Each row is a point on a landscape with many valleys, with its height.
From any point a ball rolls to the lowest of the 2 points nearest to it. It stops when none of these is lower. Distance is the straight distance between rows; heights are no part of it.
q237 height 525: [129  86 136 144  91 168 122  84  95 132  86  90 126 134 153  81 139 146
  86 132  86  97 143  82 124  98 114 195 123 105 109 116 182 113 116 125
  93 123 185 123 111 135 140 107]
q465 height 532: [110 143 137 119 167 103 144 165 126 121 142 144 137  98  94 101  84 133
 146  87 109 130 125  95 150 134 143 111 184 102 112 116 100 105  95 147
 159 148 100 133 172 112 133 109]
q759 height 381: [115 121 183 101 166 139 172 165 133  97 133 116 175  91 144 139  97 174
 144 178 166 138 165 124 118 158 181  84 161 127 138 113 106 151 103 125
 158 152  80 132 138 127 129 125]
q820 height 300: [113 100 149 114 141 120 107 137 158 107 151  80 160 120 177 156 106 150
 132 161 115 118 146  92  69 153 124 137  95 122 143  87 158 175 181 120
  83 138 156 108 117 149  97 134]
q528 height 659: [143 156  79 114 150 120 136 163 148 117 162 173  90 117  81 163  75 101
 119  92  93 158  68  53 119  97 123 129 124 140 150  80  61 113  98 135
 167 105 148  92 171  93 186  96]
q634 height 274: [153 178  90 106 144 111  83  68 103 154 147 160 127 155 116 154 170  89
 146 114 138 159  68 158 135 125 126 123  75 148 165 119  87  96 113 115
 111 108 129 115 128 151 164 114]
q845 height 513: [128 145 155  90 157 170 132  43  86 122 138 133 137 108 120 120 121 178
 136 160 136 156  94 113 107 168 184 143 124 124 173 112 124 120  86 106
 152 138 135  96 137 161 159 128]
q437 height 389: [ 94 147 145  87 129  98  71 206 130 103 167 160 178 159 140 128  97 130
 134 151 127 107 177 100 151 149 118  99 147 148 143 106 161 116 152 147
 133 134 133 135 153 122 144  91]
q199 height 291: [134 159 110 103 123 119  84  71 102 161 115 127 139 158 147 123 205 133
 153 137 163 157  95 184 158 124 152 133  66 148 177 136  99  93 105 119
  94  98 129 124 132 173 185 110]
q999 height 409: [142 113 121 199 130 103 120 175 166 110 113  73  92 144 106  61  87 106
  92 109  70 142 127  94  92 148 130 172 114 110  95 133 140 122 149 112
  74 131 167 116 130  80  95 178]
q964 height 283: [141 171 125 124 146  90 117  87 123 108 118 134 150 122 170 155 192  94
 153 141 141 120 118 177 134 142 135 101 114 126 133 149 132 137 159  94
  87 156  98 177  85 137 103 163]
q169 height 280: [141 111 136  84 204 153 182 103 114 123 167 163 154 104  89 181 109 144
 155 121 133 132 118  92 104 123 124 124 137 137 122  79  92 146  78 140
 161 155  74 112 153 172  98 102]
q797 height 646: [154 167  88  85 144 143 107  89 138 154 163 177  73 132 103 152  99 150
 136 139 161 177  69 113 117 158 154 106 121 141 173 137 100 124 128 138
 192  87 146  61 162 112 195 149]
q313 height 515: [126  84 164 139 110 174 141 136 114 128  88  88 110 127 116  43  93 169
  73 120  72 113 149  46 123 115 122 199 143 105  86 108 160 117 114 137
  95 133 162 129 143 126 135 100]
q616 height 268: [ 98  99 169 130 116 117 109 119 112 108 110 104 189 139 182 131 155 144
 138 124 113  83 176 110 140 118  96 127 143 114 114 112 181 131 132 130
  89 158 115 172 112 161  71  87]
q146 height 290: [ 94 146 145 107 140 102  84 139  98  83 153 122 183 116 142 108 103 128
 117 125  79 117  92  86 148 103 161 121 123 129 170  78  99 104 102 124
 116 154 168 135 141 133 183  76]
q464 height 136: [ 84 114 138 112  90 120 150 144  88 143 107 133 131 128 115  99 149 128
 113  84 136 126 145 138 192  76 124 112 150 123 116 146 113 105  77 165
 146 128 106 142 140 158 135  58]
q754 height 338: [117 172 115 185  95  66 132 152 151 105  89 114 101 103 127 107 173  44
 122  89 131 126 118 166 148 122 143 123 129 106 125 153  94 126 132  89
 108 159 116 157  97  88 129 168]
q592 height 308: [105 108 171  94 145 123 138 107 105 104 110 100 193 118 179 160 165 144
 137 156 137 109 156 134 131 114 130 109 112 132 139 112 137 149 116 120
  95 161 101 161 102 183  95  96]
q821 height 547: [109 151 142 158 159  80 106 204 155  90 141 118 148 107 107  87  60 110
 132  99  70 131 118  80 131 155 149 118 169 101 117 100  92  98 118 120
 111 167 122 145 164  78 129 131]
q896 height 490: [109 169 128 144 170  97 127  98 129  79 146 117 140  90 137 143 107  87
 135 145  87 150  64  94 100 160 194 118 113 100 156  87  71 121 112  89
 118 167 148 113 120 107 153 149]
q822 height 496: [132 109 166 107 141 177 123  35  86 114 109 107 167 111 163 123 123 189
 137 148 115 118 116  88 106 161 151 170 140 102 146  99 180 125 108 103
 127 147 156 111 126 156 123 126]
q429 height 376: [119 148  97 149 116 114 137 199 186 127 124 100  55 116  96 103  96 109
  98 140 133 152 136 126  98 122 136 134 115 128 131 152  93 132 129 144
 122 105 136  97 144  92 163 142]
q716 height 382: [147  43 126 167 102 179 137  82 141 152 122  98 107  97 142 141  95 156
 126 150 109 125 101 135  82 156 101 187  74  87 103 117 184 184 192 116
 110 113 179 109 113 151  62 200]
q249 height 439: [109 120 124 113  73 153 110 116 114 148  87 113 106 140 157  72 147 160
 101 141 133 122 143 116 159 100 142 159 124 136 144 149 155  97 110 141
 130  94 172 110 131 119 227  98]
q152 height 406: [129 119  89 167 100 146 159 107 134 152 117 109  44 120 113 122 164  99
 117 171 134 125 119 176  91  90 124 162  53 132 147 148 118 147 124 111
 103 123 163  87  94 141 158 173]
q391 height 166: [135 113 130 142  62 177 122 149 135 160  96 124 102 143 156  95 136 187
 129 167 182 105 178 177 149 145 131 128 175 139 120 187 193 108 141 135
 171  74 137 141 130  94 154 145]
q81 height 242: [123  81 157 126 129 151 206 152 135 124 121  93 118 117 109 160 163 132
 124 144 158 123 166 179 117  84 121 100 124 140 112 141  87 163 110 139
 130 148  62 151  95 158  77  99]
q817 height 542: [161 114 106 185 105 131 101 120 117 151 116 137 108 157 111  36  85 102
  74 100  61 125 101  88 124 120 139 177 129 103  93 135 177 102 178 131
 121  96 205 123 127  73 139 166]
q46 height 430: [127 153 110 141 127 116 100 155 154 131 139 129 106 142 147 117 119 134
 140 170 149 117 153 154 106 156 134 114 148 122 135 158 172 132 182 123
 124  97 144 113 121  97 124 170]
q148 height 378: [160 143 106 107 136 142 188 152 161 151 131 162  92 107 115 205 146 130
 152 145 213 168 109 189 132 135 135  66 132 160 123 167  60 153 111 144
 198 102  70 129 131 110 153 136]
q559 height 52: [108 120 173 144 111 132 169 188 154 111 102 110 132 124 132 127 147 150
 136 140 157 118 188 189 152 143 133  89 184 132  93 170 120 130 124 132
 138 142  52 189 115 117  75 120]
q269 height 212: [123  98 152  76 158 117 142 212 131 101 163 152 194 143 124 165 120 141
 119 134 132 103 195 119 153 102  85  87 135 164  94  91 125 158 115 167
 131 153  66 160 145 159  86  72]
q55 height 457: [120  97 187 103  96 171 149 152 106 116 109 112 176 127 165 100 111 210
 123 167 175 121 200 122 146 146 158 120 176 139 137 124 167 123  91 139
 167 128 110 120 137 121 149  96]
q744 height 267: [ 99 163 148 112 124  88  57 118  76 121 116 143 198 132 142 118 130 107
 139  78  99 145  59 115 200 107 147  95 129 128 183 102  82  81  96 129
 123 146 162 164 153 136 193  74]
q808 height 337: [114  85 185 103 160 152 148 145 154 102 139  81 167  97 160 148  87 191
 143 182 146 128 161  95  74 163 154 117 130 116 147  92 144 180 144 112
 119 154 112 113 130 143 100 130]
q161 height 465: [106 101 156 159  81 157 142 162 127 105  53  66 119 119 146  82 135 151
  98 137 118 112 185 111 143 126 126 164 172 104 104 144 160  98  78 124
  95 132 122 146 130 105 128 100]
q660 height 362: [ 94 163 146  88 125  80  45 165 108 112 143 170 210 152 162 141 134 109
 145 127 126 112 147 120 196 131 127  78 130 146 156 115 139  98 141 138
 119 136 133 170 142 135 169  84]
q389 height 564: [ 94 163 157 162 120  87 104 171 128  90  90 105 164 106 151  92 112 106
 143 109  99 116 146 107 156 166 153 122 184  90 117 128 139  91 115 101
 114 154 127 168 135  81 131 128]
q305 height 230: [153 138 122 147 119 141 112  48  96 139 103 128 126 141 165 139 200 143
 171 154 156 104 112 203 139 148 125 125 125 115 139 164 170 117 138  87
 119 125 129 157  91 147  92 162]
q6 height 443: [162 136 101 139 172 108  87  99 141 123 195 148 156 157 133 122  70 117
 122 109  72 117  86  75  83 162 141 136 135 107 122  93 158 134 183 122
 133 121 182  88 135 100  98 165]
q178 height 357: [127 107 116 121 180 107 160 128 139 108 155 119 148 110 117 178 119  84
 134  89  81 116 116  81  91 101  91 149  90 124 100  65  86 163 112 128
  90 174 110 127 130 160  76 103]
q402 height 265: [123  57 157 145 118 126 101 116 161 130 145  81 159 109 197 155 108 145
 129 108 105 115 129 107  83 172  87 172  90  97  99  96 179 180 197 122
  83 137 170 130 117 165  53 138]
q988 height 183: [141 117 131 160 115 126 107  53  96 139 119 132 143 155 152 125 179 133
 148 105 121  86 131 158 137 118  98 135 147 107 105 151 189 113 148 120
 116 128 133 160  97 155  50 128]
q511 height 200: [159 118 128  87 155 144 172 125 128 131 149 148 141 133 131 188 163 140
 139 156 185 135 144 180 119  99 123  81 115 168 129 140  98 156 126 139
 144 125  70 141 104 160 113 107]
q704 height 675: [161 162  87 140 194  88 155 154 155 107 154 184 120 114  96 178 106  68
 152  66  95 133  96  94 119 127 103 116 151 117  97  95  80 119 124 108
 138 134  88 143 151  81 103 138]
q220 height 425: [155 128  96 194 145 100 107 137 147 120 147 112 109 150 121  99  86  95
 113 120  79 127 106 111  82 159 136 149 112  97 104 120 161 141 185 106
 107 123 175  99 121  78  90 201]
q61 height 358: [ 85 182 120 164  73  60  98 158 157 137  71 119 122 122 155 120 170  55
 144  80 150 131 108 166 186 126 139  97 129 125 149 166  87 116 140 113
 117 134 137 164 120  78 190 157]
q160 height 432: [110 121 130  91 110 126 142 219 161 122 148 110 119 128 120 121  86 154
  94 169 155 149 166 108 119 109 144 111 116 161 152 119  93 139 111 168
 156 106 121  85 156 117 190  93]
q51 height 366: [133  68 153 125  91 177 124  86 109 136  93  80 160 149 190 144 182 181
 137 174 157  93 174 152 120 105 111 143 112 138 144 131 190 128 128 118
  98 111 139 136  96 163 119 114]
q468 height 685: [152 139 114 125 201 114 164 118 144 124 161 166 117 109  94 167 121 112
 170  99 124 121 117 126 105 149 114 113 170 110  90 116 110 136 132 123
 139 152  71 136 135 121  72 152]
q421 height 420: [144  87 123 134 139 173 128 121 141 146 146 110 108 125 107  87  73 170
 101 144 109 123 132  86  85 139 125 172 129 114 114 115 176 157 180 148
 124 103 170  96 138 133  92 170]
q390 height 235: [125 152 116  84 117 116 101 115  92 172 134 175 126 144  93 117 110 135
 144  61 138 154  81 105 182 105 118 107 148 137 141 145 113 105 109 173
 186 114 134 110 165 137 178  82]
q571 height 418: [125 125 150  90  93 125 165 194 140 150 131 142 154 128 136 153 109 169
 138 140 217 161 159 170 163 131 140  60 150 173 124 152  84 141 108 181
 207 114  91 116 144 109 164 109]
q72 height 171: [ 98 116 136 139 108 149 173  73  77 155 105 137 105 119  96 107 169 122
 128  91 128 131 122 153 160  97 134 140 147 115 115 157 125 106  67 135
 140 143 104 142 116 165 109  92]
q872 height 173: [ 78 128 125 113  79  91 117 218 136 136 112 128 123 147 111 113 120 101
 111  95 134 132 162 130 188  80  98 102 134 146 124 146  96 113 108 176
 136 115 112 136 151 127 164  75]
q406 height 261: [117 133 133 101  98 158 158  87  97 174 104 137  95 116 117 109 143 167
 128 129 173 160 106 158 150 132 164 131 130 138 146 168 116 116  82 146
 181 113 132 107 139 145 197 111]
q236 height 311: [144 173 126  67 148 108  29  92  95 113 184 163 193 166 146 111 118 154
 136 116 115 129  78 106 150 134 142 113 117 147 193  88 125  96 133 128
 135 115 158 114 156 146 178  83]
q174 height 562: [128 131  87 115 130 132 128 138 142 125 172 121  81 132 103 114 100 110
  83 149  92 141 103  74  81  85 135 157  80 143 154  99  95 130 131 142
 115 106 181  67 133 122 186 109]
q870 height 653: [155 159  81  97 171 133 147 136 155 118 170 171  93 112 102 179  96 121
 129 140 133 157  93  82  94 130 134 115 123 137 152 100  84 131 112 127
 168  99 123  75 156 113 159 122]
q688 height 353: [162 171  83 101 162 119 186 166 172 115 121 191  90 103 115 228 140 103
 146 115 171 161 112 130 141 122 107  85 134 157 116 139  61 148 118 127
 176  89  64 154 145  97 143 129]
q560 height 437: [123 107 172 110  64 153 155 187 141 143 123 124 158 139 156 109  99 196
 125 168 213 144 201 164 149 152 157  87 159 169 132 155 137 130 115 160
 196 106 112 114 139  96 166 111]
q949 height 194: [126 102 144 159 124 134 161  95 116 134 126 122 112 132 106 129 171 126
 145  88 112  96 141 169 134 107  91 131 159 104  88 149 147 137 138 130
 123 157  88 162  95 163  30 125]
q183 height 335: [114 151 154  76 135 108  60 105  78 114 136 142 216 150 167 116 157 159
 136 131 134 112 131 121 178 123 137 106 125 141 170 106 143  95 105 134
 121 130 131 147 144 172 152  64]
q135 height 281: [ 99 151 125  90 103 122 114 105 110 156 103 115 133 131 137 130 164 147
 139 130 172 164  94 147 171 122 165 116  91 149 178 147  72 109  85 148
 144 105 141 113 151 152 226 102]
q319 height 402: [151  73 124 145 132 169 122 137 161 144 143 100 118 130 137 134  91 173
 131 166 137 114 143 134  71 155 105 144 121 115 120 132 190 182 208 129
 116  97 157 114 122 132  58 188]
q643 height 433: [157  94 112 114 155 188 154  99 125 171 161 165  89 126  61  86  80 155
 103 123 116 123 126  91 104 120 116 172 145 127  96 127 160 140 154 161
 162 104 144  93 145 142 106 156]
q215 height 205: [101 141 123  70  98  95  92 190 116 142 135 158 150 147 117 136 108 134
 131  98 147 138 132 106 195  91 106  86 136 161 144 127 108 118 112 185
 181 113 124 115 169 129 191  70]
q219 height 458: [143 139 115 119 143 125  87 131 123 134 180 160 138 149 111  72  68 139
 108 100  87 114 118  72 120 126 126 146 163 119 123 113 168 110 167 152
 142 109 172  98 154 107 135 126]
q523 height 534: [149 100 112 201  75 143 125 101 101 143  80 107  97 146 127  50 134  89
  72  97  68 113 120 103 131  91 118 197 113 101  92 130 171 101 132 116
  96 119 193 131 103  96 135 140]
q225 height 227: [140  72 135 129 124 191 204 101 106 171 145 135  82 125  67 129 129 155
 124 127 145 129 145 156 105  90 118 143 135 141 100 148 125 142 103 155
 165 125  92 113 120 168  88 117]
q830 height 399: [139 117 130 106  88 136 193 172 140 159 128 139 117 137 120 174 163 148
 139 126 209 147 142 217 172 101 122  60 148 174 105 174  65 142 108 169
 196 112  71 150 114 125 133 103]
q347 height 339: [ 78 162 125 104 125  91 114 211 164  98 122 117 138 111 160 165 137  92
 115 179 156 137 153 130 160 120 148  88  89 161 163 123  56 136 137 142
 109 118 121 137 136 121 217 125]
q290 height 395: [131 110 104 144 126 143 140  77 110 145 137 111  97 130 113 129 142 112
 117 144 111 122 114 134  83 105 115 164  77 127 133 125 144 143 136 122
 108 126 164  94 101 154 116 144]
q602 height 414: [132 131 121  94 153 119 119 194 151 115 169 139 137 140 125 148  96 143
 122 159 149 123 167 107 107 125 118 106 135 154 134 113 131 144 148 152
 141 110 110 104 140 124 129 110]
q838 height 119: [134 135 128 158 107 153 135 123 120 154 102 144  89 120 115  77 115 164
 137 116 142 117 139 154 148 154 132 133 197  99  94 186 181 104 138 137
 174 100 128 141 140 101 112 156]
q525 height 102: [153  88 147  83 178 153 139  91 135 139 170 141 174 131 140 179 116 164
 151 119 138 109 140 120  90 127  91 123 127 134 114  99 150 175 150 143
 138 148 104 124 130 190  55 110]
q125 height 571: [119 160 110 166  93 115 131  52  82 164 103 147  93 123  92 120 183  58
 134  87 125 162  67 173 150 123 143 143  85 131 151 151  92  99  77  94
 119 144 139 124 105 136 159 145]
q711 height 215: [ 70 146 163 137  92  89  96 218 147  79  98 120 167 150 153 122 144  84
 121 145 124 110 206 129 171 147 118 114 138 137 121 131 138 111 146 118
  73 160 109 202 122 112 118 112]
q655 height 546: [126 154 125 150 159 119 139  94 111 131 142 150 113 101  99 104  98 117
 144 102 101 138  93 109 116 157 160 139 161  96 115 127 128 105 118 118
 153 143 137 111 139 104 130 150]
q325 height 706: [142 103 118 137 185 135 155 136 167 121 166 112  97 106  95 139  68 136
 128 128  93 137 111  66  59 157 126 153 122 108 111  80 107 157 140 129
 112 142 128  82 151 121  85 158]
q709 height 408: [102 164 126 132 118 101 124 171 158 121 107 125 116 115 152 136 145 117
 147 154 168 127 151 174 139 155 150  93 147 129 134 168 124 130 144 122
 134 120 106 147 120  98 152 149]
q108 height 556: [145 128 107 130 137 155 117  58 114 136 179 145 103 144 100 102  88 112
  86 136  61 141  64  73  82 121 155 170  80 131 139  89 119 127 139 119
 124 124 203  69 123 123 168 144]
q330 height 557: [129 140 124 168 130  94 117 108 103 129 136 131 141 133 123  88 110  77
 118  78  73 130  88 108 123 107 145 148 126 102 128 111 133  96 125 114
 119 149 163 122 113 104 134 125]
q456 height 355: [186 162  80 122 170  89 114  69 145 113 152 162 140 152 144 199 174  56
 137 109 110 124  88 143  98 125  91 117  71 142 117 112 125 159 171  99
  92 153 113 140  89 132  84 160]
q514 height 201: [126 102 143 151 119 192 190  47  78 173 121 143  85 106  76 121 146 142
 142 127 129 131 117 168 120 131 128 149 139 121 107 161 146 128  80 120
 154 142 110 125 109 165  93 145]
q501 height 336: [132 147  93 109 177  98 134 157 128  96 156 146 152 115 114 175 118  74
 113 105  94 123 102  85 121  74 106 124  96 142 136  73  71 134 103 127
 105 144 122 128 137 140 131  83]
q36 height 697: [143  96 138 143 199 145 194 135 175 128 142 122  92  93  76 146  85 145
 160 134 128 141 137 111  66 168 134 130 156 102  97 109  98 153 124 125
 133 156  74 114 152 123  69 173]
q187 height 595: [135 139 129 197  84 126 121 140 138  98  60  86 103 117 161 108 171 114
 138 134 136  94 155 172 139 164 121 148 173  87 104 166 170 116 129  83
 108 146 120 165  97  77  95 175]
q198 height 251: [157  93 124  95 168 176 203 122 118 154 167 173 103 117  64 156 106 154
 133 110 152 138 135 118 109 103 114 131 149 149 107 116 102 138  83 160
 188 124  75  94 152 152 106 104]
q425 height 383: [ 82 177 123 123  91  84 113 163 165 130  80 128 130 122 177 155 191  93
 155 134 186 128 136 192 194 147 149  81 122 151 145 180  92 131 150 130
 118 126 105 178 120 107 191 163]
q627 height 484: [124  77 172 164 121 164 153 168 161 100  61  45 103 106 125  83  95 177
 110 145 113 138 174  97 100 160 130 177 153 101  95 135 156 128 100 112
  79 142 128 137 138 109  97 146]
q561 height 379: [172 143  84 121 182  90 103 110 153 114 180 144 162 159 153 190 120  66
 122 100  81 112  95  90  80 115  86 129  81 142 123  74 125 158 169 111
  93 137 151 116 120 125  94 121]
q209 height 282: [120 148 117 129 139 106 166 151 144 107 118 132 106 107 110 161 171  83
 131 115 143 125 142 171 141 105 116 102 140 126 109 147  84 147 127 128
 119 154  66 164 100 135  95 131]
q434 height 453: [134  88 124 176  79 137 107 158 153 134 120  90 100 173 126 102 153 138
 112 136 119  91 176 156 118 109  67 156 125 132 102 160 186 141 188 143
  85 101 145 154 101 131  48 148]
q805 height 256: [146 161  99 111 136 148 124  52  85 171 156 183  95 134  68 148 134  98
 140 102 122 172  70 139 120 130 119 141 105 148 140 135 105 102  88 126
 149 111 125  94 136 153 148 119]
q782 height 610: [143 135 123 179 113 147 109 108 127 108  77  95 119 113 171 107 127 141
 137 161 120 102 135 135 116 182 141 156 170  82 114 144 197 117 144  85
 114 120 158 129 112  76 118 184]
q531 height 225: [130  89 153 152 117 127  93  71 120 131 124 106 174 141 184 137 143 147
 145 109 106  86 140 115 116 145  86 154 132 101 100 120 206 143 174 126
  98 135 152 151 108 158  46 129]
q785 height 292: [148 179 119 115 136 115  61  43  84 139 154 154 158 160 124 108 131 115
 135 106  99 160  46 128 127 150 162 133  96 126 179 102 110  79 117 105
 124 120 165 112 137 133 170 114]
q652 height 428: [112 125  99 114  96 118 111 146 124 147 133 123 108 152 131  96 142 121
 106 131 126 116 151 129 125  70 115 142 103 146 142 141 138 114 140 158
 117  95 160 103 123 135 179  98]
q317 height 421: [119 157 168  66 182 116 121 139 106  92 138 146 205  99 166 169 126 161
 139 179 175 145 134 135 163 166 177  63 140 148 161 113  95 143 113 130
 155 146  87 151 142 150 158 117]
q804 height 312: [130 158 118 159 110  85 156 192 185  87 103 109  82 110  94 136 181  51
 102  99 133 127 144 174 140  98 112 120 134 129 104 154  62 154 142 106
  90 165  68 170 100 106  90 158]
q245 height 713: [139 111 115 149 165 133 136 115 171 120 157  99  97 106 135 154  84 134
 125 167 103 145 102  88  43 178 148 140  92  94 129  92 131 182 172 100
 106 134 161  74 121 116  89 196]
q119 height 451: [ 82 129 140 140  66 125 111 155 111 119  73  94 137 127 158  83 147 126
 104 125 115 111 162 109 167 104 136 148 149 116 138 137 142  90  90 129
 106 123 150 145 131 107 184  85]
q952 height 417: [130 118  87 135  95 135 134 124 134 162 131 125  75 154 130 123 180 123
 130 152 157 114 141 195 130  73 112 129  93 151 140 168 130 121 141 143
 121  95 142 114 104 148 151 128]
q730 height 361: [ 78 149 124 143  89  96 131 235 186 110  88  82  98 119 125 111 122  96
  97 148 149 149 169 140 135 120 137 119 105 145 143 154  74 125 115 137
 106 119 120 133 137 101 184 126]
q446 height 214: [100 158 140 135  73 119 107 119 107 160  70 130 122 126 146  93 134 145
 148  86 144 133 114 128 188 151 143 114 186 106 133 175 149  92 104 142
 167 115 146 146 153  96 188 112]
q617 height 516: [ 94 107 168 120 137 133 157 180 119 112 117 100 139 100 107  68  83 175
 117 121 103 124 164  84 144 126 151 141 173 112 109 113 122 108  77 147
 138 154 107 134 168 131 130  94]
q738 height 452: [122 178 129  75 176 114 119 133 134  94 138 142 156  96 150 182 125 134
 134 176 171 166  88 126 146 159 180  73 113 144 177 111  45 135 109 126
 148 124 107 125 148 138 193 132]
q901 height 440: [116 108 107 166  77 130 117 170 143 137 111  85  89 157 129  75 135 121
  92 141 113 110 175 133 115  90  98 166 109 137 120 153 161 124 156 140
  83  94 166 120 114 117 130 130]
q626 height 387: [157  30 160 141  83 230 147  68 109 149  81  72 129 115 166 143 140 199
 131 174 155  99 154 141 105 121 106 162 118 115 125 131 201 157 137 106
 126 116 150 131 105 156 102 136]
q849 height 665: [144 174  82 130 155  78 120 184 157 121 130 179 120 119 102 182  92  63
 143  57  99 155  69  80 152  96 104  99 137 134 136  99  65 112 122 127
 154 107 129 134 161  70 169 109]
q181 height 134: [114 112 162 167  93 120 143 168 158 112 107  96 109 152 114 113 172 134
 129 107 120  96 186 176 163 121  93 114 182 114  87 167 145 129 147 129
 104 147  66 195  99 135  28 121]
q110 height 257: [ 95 150 125 147  69  70  90 216 165 108 112 127 128 165 136 114 164  53
 112 110 126 111 185 152 169 101  98 114 124 148 128 146 118 113 163 126
  70 135 115 174 107 102 130 115]
q392 height 380: [118  84 137 143 136 136 151  74 110 143 141 108 134 116 114 134 127 114
 128  95  82 117 116 100  91 109  98 174  98 109 102  97 139 147 123 130
 100 162 144 114 114 180  72 118]
q750 height 157: [151 105 132 106 154 141 145 125 145 132 155 124 132 139 143 179 146 143
 144 160 156 114 151 159  87 114 101 102 109 145 126 133 144 173 172 133
 116 129 103 134  96 159  84 130]
q311 height 172: [127 159 134 127 120 129 119  85  96 157 104 153 124 121 143 114 150 164
 171 113 173 140 109 168 161 179 155 107 189 111 134 187 162 101 118 126
 181 114 120 145 137 118 140 136]
q202 height 586: [147 132  91 207 107 114 152  81 109 144 138 143  66 129  73 124 148  44
 123  99  94 130  84 160 107 114 112 164  82 122 105 142 125 136 121  94
 126 156 139  97  90 114  95 196]
q141 height 158: [141  60 158  94 156 146 143 180 150 134 174 121 168 152 118 141  93 177
 122 118 135 101 186  97 106 109  74 127 137 152 103  92 148 174 138 174
 130 138  95 122 152 171  60  88]
q774 height 314: [103 162 110  94 142  89  92 168 132 103 149 137 154 122 139 158 127  96
 122 137 126 133 108 111 153  93 134 100  94 149 169 102  66 118 120 140
 118 121 138 126 140 135 196  91]
q848 height 446: [159 101 111 109 177 145 133 150 139 146 181 160 115 138  64  82  54 153
 108  84  84 112 131  51 113 118 105 166 161 128  99  86 131 124 136 167
 143 124 136  94 178 124 108 119]
q939 height 565: [130 148 123 186 107 109 122  50  83 135 108 127 123 128 124  98 145  59
 120  89  81 149  66 133 132 129 165 159  99 109 142 127 122  86  94  79
 121 154 166 123 101 101 161 148]
q707 height 316: [167 166  95  57 174 112 146 183 151  97 150 198 152 127 146 233 127 127
 133 139 163 143 141 114 153 115 101  72 122 178 126 114  91 154 133 136
 160  92  69 154 155 112 149 107]
q222 height 246: [107 159 142 122 109  87  79 125  95 146 121 155 157 137 129  93 104 113
 148  59 103 138  76 105 183 117 140 105 161 110 154 134 122  83 115 147
 155 134 163 143 154 105 187  93]
q244 height 632: [164 120 101 115 137 174  93  43 108 158 143 148 132 155 139 116 130 174
 133 179 144 115 109 149 105 144 134 151 111 129 158 138 199 135 177 120
 137  79 182  94 124 151 115 183]
q291 height 527: [152 140 128 112 134 179 129  29  85 170 128 145 106 132 104 137 161 156
 148 173 163 168  92 184 105 162 158 138  83 146 175 142 121 120  89 101
 137 114 126  99 127 171 150 147]
q383 height 146: [ 68 124 176 136 104 109 145 243 160  86  83  99 152 131 127 118 120 121
 111 154 152 137 210 150 169 147 131 104 147 141 111 148  98 119 101 135
 106 151  76 184 138 122 118 108]
q728 height 550: [155 127 111 151 120 156 113  45  87 165 139 170 110 147  94  67 101 108
  84 112  66 137  69  93 122 120 144 182 101 123 111 120 158 101 146 116
 137 110 204 102 114 115 164 155]
q478 height 623: [156 136 103 145 124 157  87  79 121 126 122 130 131 138 157  97 105 162
 125 174 115 108 119 117 115 172 148 152 149  98 137 131 211 124 186 103
 132  86 199  99 119  89 129 203]
q21 height 500: [124  67 179 135 136 180 186 145 133 126 101  74 113 102 103  71  83 197
 106 140 115 134 168  85 100 135 146 172 154 110  97 119 136 138  98 135
 126 147 113 121 148 136 112 124]
q640 height 236: [128 146 108 122 127 149 165  80  99 173 130 168  78 111  81 159 158 112
 151 110 169 166  86 180 138 133 131 115 127 143 135 173  93 120  81 133
 173 120  99 116 129 150 141 129]
q490 height 473: [120 194 114 121 182  95 119  97 129  89 125 135 144  83 148 177 146  80
 139 157 137 164  72 133 134 161 182  94  98 125 171 112  50 127 118  95
 113 152 117 141 120 131 173 155]
q866 height 359: [140  74 136 177 104 151 151  72 133 140 120 100  98 111 138 158 149 128
 148 129 118 110 106 170  92 140  85 165  86 101 102 131 164 174 174  99
 109 150 143 134  86 161  42 183]
q145 height 479: [116  98 179  98 124 170 123  95  82 106 109 105 180 116 165  96 121 199
 119 143 120 101 158  70 144 132 146 157 168 116 139  99 181 116  89 130
 140 147 139 126 139 148 133  85]
q4 height 639: [164 155  87 101 144 149  95  76 116 166 159 170 102 147 115 121 120 156
 133 152 157 146  96 148 110 143 139 127 118 142 160 146 151 121 158 131
 163  81 160  77 136 131 154 162]
q968 height 391: [123 115 128 150 140 118 134 213 184 110 131  84  89 138  89  88  89 134
 101 134 112 146 163 109  94 131 108 147 130 135 109 149 119 129 131 140
  79 123 123 117 143 108  98 139]
q235 height 454: [133 114 139 151 116 133 107 191 173 126 146 119 111 170 130 126 124 144
 136 157 142 103 188 162 105 157  89 117 150 145  99 164 184 144 201 133
 106 109 115 160 114 114  57 158]
q854 height 580: [115 153 134 182  87  96  92 121 118 101  70 110 153 126 178 105 172  85
 135 106 116 102 142 139 166 141 133 133 167  94 122 141 166  90 119  87
  98 140 141 171 100  78 130 137]
q979 height 264: [148 131 135  46 182 120 121 200 135  88 178 181 204 136 143 204 108 150
 122 165 146 118 175  97 153 123 102  77 120 180 125  72 119 164 123 152
 153 138  81 145 154 143 125  88]
q488 height 324: [155 135 120 151 140 103 131  65 133 119 130 126 116 127 148 175 189  89
 153 124 122 111 101 180 103 137 105 128  80 118 109 135 137 166 174  88
  94 176 117 152  73 147  60 182]
q512 height 578: [154 172  85 175 128 102 131  76 112 149 141 178  80 124  81 156 159  36
 144  89 118 155  60 168 122 134 121 128  93 130 127 147  96 119 109  91
 139 142 126 111 101 112 128 176]
q515 height 341: [124 108 141  97 116 140 125  78  95 137 108 106 171 156 176 143 215 153
 138 157 168 112 154 183 153  91 130 116  91 156 153 133 134 122 105 120
  91 124 104 154  99 193 124  89]

Where does a ball stop that starts at each point below?
q845: q525
q46: q525
q896: q988
q848: q988

Call two points neighbours if one is among the 2 nearest of the other. Go from one point of each pair to the other, from neighbour to neighbour, staying as low as possible. Name the highest point that can't be avoided.
q838 / q464: q222
q464 / q559: q110
q988 / q559: q949
